A landscape with many valleys, sampled at points; each row gives a point and its height.
A ball rolls from a point to the lowest of its 6 nearest points, and stops where none of them is lower. Distance is the straight distance between rows; heights are no part of it.
K859: [-55 -21   5  11  40  11 -36 -20 -53 -41 -25  -8 -25]  h=188
K650: [ 33   9 -36  -6 -45 -22  54  59  30  10 -52  47  10]  h=278
K594: [-15   2 -51  10 -38 -19  45  33  47   6 -11  21  44]  h=545
K509: [ 63   8  22 -27 -25   7  34  23  19  14 -42  22  -6]  h=348
K416: [ 21   9  35 -20  12  13 -21 -26   2  -1   9 -18  -3]  h=439
K519: [ 43  12  20 -13 -13   0  17  15  19  20  -1  -1  -6]  h=464
K967: [-67 -17 -62  29   3  -6   3 -11 -13 -15  21  13  31]  h=504
K143: [ 36  39  31  26  16 -19 -22 -12 -12  -7  18  -6 -70]  h=716
K506: [ 21   5  20 -11   5   2  -4 -10   2  10  18 -16 -17]  h=471
K63: [-30  -6 -21  13   7   0 -10 -14 -16  -1  20  -1   7]  h=154
K150: [-60 -20 -38  16  -2  12  -6 -25 -11 -16  14  -2  40]  h=566
K382: [-42 -26   2   3  36  16 -39 -22 -50 -31  -8  -4 -10]  h=343
K321: [-31 -13 -25  26   7  -6 -18   3 -30  -9  26   9 -17]  h=316
K188: [ 35   7  22 -25 -16  10  22  17  25  19 -19   6  12]  h=396
K336: [-15 -11 -12 -21 -26  26  27   1  26  16 -23 -14  61]  h=433
K102: [ 20  12  16   7   8  -7 -10  -2  -8   0  25  -5 -28]  h=484
K832: [ 12  10  42  -8  33  -1 -52 -29 -16 -14   9 -18 -41]  h=493
K147: [-40  -2 -63  16 -25 -23  35  14  45   8   5  13  54]  h=626
K983: [ -4  -3 -31  -2 -35  -5  34  30  39  14 -22   4  42]  h=470
K164: [ 18  19  25  -1  14  -6 -20 -11  -6   5  18 -13 -25]  h=546
K3: [ 45   3  38 -28   9  10   3  -6  18  13  -6 -10  -6]  h=449
K766: [-13  -2 -20  27   5 -16  -2   5  -5   6  30   3  -5]  h=100
K204: [ -5  15  12  31  27 -20 -31  -2 -29 -19   4  -1 -55]  h=637
K711: [  3  -5  -6 -20 -26  12  31  18  34  14 -32  -2  52]  h=420
K149: [ 14   0 -10 -19 -39   6  36  31  33  13 -46  11  47]  h=380
K750: [-60 -24  -7  26  44  -1 -25  -4 -51 -42 -30   6 -35]  h=394
K892: [-64 -26 -28  21  15   6 -22  -9 -41 -22   5  10   3]  h=515
K129: [ -1  10  11  21  22 -14 -31  -6 -29 -15  15  -2 -42]  h=555
K75: [-39  -8 -36  -5 -27  14  20  -6  23   2  -2 -11  65]  h=469
K502: [  5  -2  16 -13   7  10 -13 -18  -7   4  18 -15   0]  h=438
K80: [ 40  10   6 -23 -33   6  38  41  21  17 -65  27  14]  h=269
K478: [ -5  -4  -9  -6 -21   3  23  10  22  18   4   1  38]  h=453
K645: [ 56  12  12 -21 -31   5  42  37  19  14 -47  19   2]  h=317
K709: [ 36   6  45 -17  11   5 -14 -17   4  -1  14 -15 -19]  h=462
K692: [-34  -8 -40  11 -19  -6  15   3  19   2  20   4  42]  h=468
K53: [ 21   6 -26  -5 -32 -10  50  49  31  15 -39  26  23]  h=329
K374: [ 49  12   2  -7 -28  -3  45  44  22  17 -29  23  -5]  h=341
K985: [-28 -16   2 -18   6  27 -18 -31 -13  -1   6 -25  34]  h=409
K942: [-19  -4 -29  11 -14  -2  15  11  13  13  18   8  27]  h=359
K98: [ 44  14  16   6  -1 -11  19   8  10   9  13  -5 -27]  h=574
K183: [-63 -18 -45  31   8 -14 -11  -8 -23 -13  18  19   4]  h=417
K90: [-23 -11  17   2  39   5 -44 -20 -44 -27  -6  -8 -29]  h=398
K355: [-25  -5 -13   6  -5  10   0  -5  -4   9  16  -5  21]  h=303
K380: [ -5   1 -36   9 -26 -12  32  31  32  12   6  11  30]  h=478
K346: [ 17  -1  22 -23  -1  21  -1 -17  14  10   4 -14   9]  h=430
K59: [ 39  27  28  10   8 -21 -16  -8  -3   7  22  -1 -50]  h=602
K646: [ 46  18  47 -24  22  -2 -30 -30   3 -11   8 -20 -27]  h=466
K439: [-26  -4   3  24  25 -14 -39  -8 -44 -21   2   5 -49]  h=559
K994: [19  4  9 -7 -8 -1 15  4 20 16 15 -6  2]  h=477
K362: [-34 -18  -4  -2  13  14 -26 -26 -32  -8  11 -12   7]  h=350
K172: [-19 -16  30 -18  43  17 -53 -40 -34 -28  -3 -19 -16]  h=416
K654: [ 22   8 -17  15 -15 -25  33  38  20  17  11  16  -1]  h=517
K466: [ -3 -10   8 -27   4  30  -7 -22  11   8   7 -16  32]  h=423
K474: [ 16  13  16  16   1 -17  -7   5  -7   1  32   0 -44]  h=435
K368: [ 63  16  49 -21  12  -2   3 -26  23  -1  -2 -13 -22]  h=481
K216: [  1   1  -1  21  -1 -13  -6   1 -13   5  28   6 -24]  h=287
K581: [  3  15  31   5  30  -1 -42 -20 -30 -15   9 -13 -50]  h=601
K657: [ 24   5  -6   0 -15  -5  23  17  17  17  -2   5  -1]  h=476
K636: [-38 -29  10 -14  35  25 -34 -41 -38 -22  -6 -13   3]  h=378

Where does a ball stop that starts at each point below?
K581: K859
K983: K80
K654: K80
K657: K80
K172: K859
K336: K80
K478: K766
K368: K766
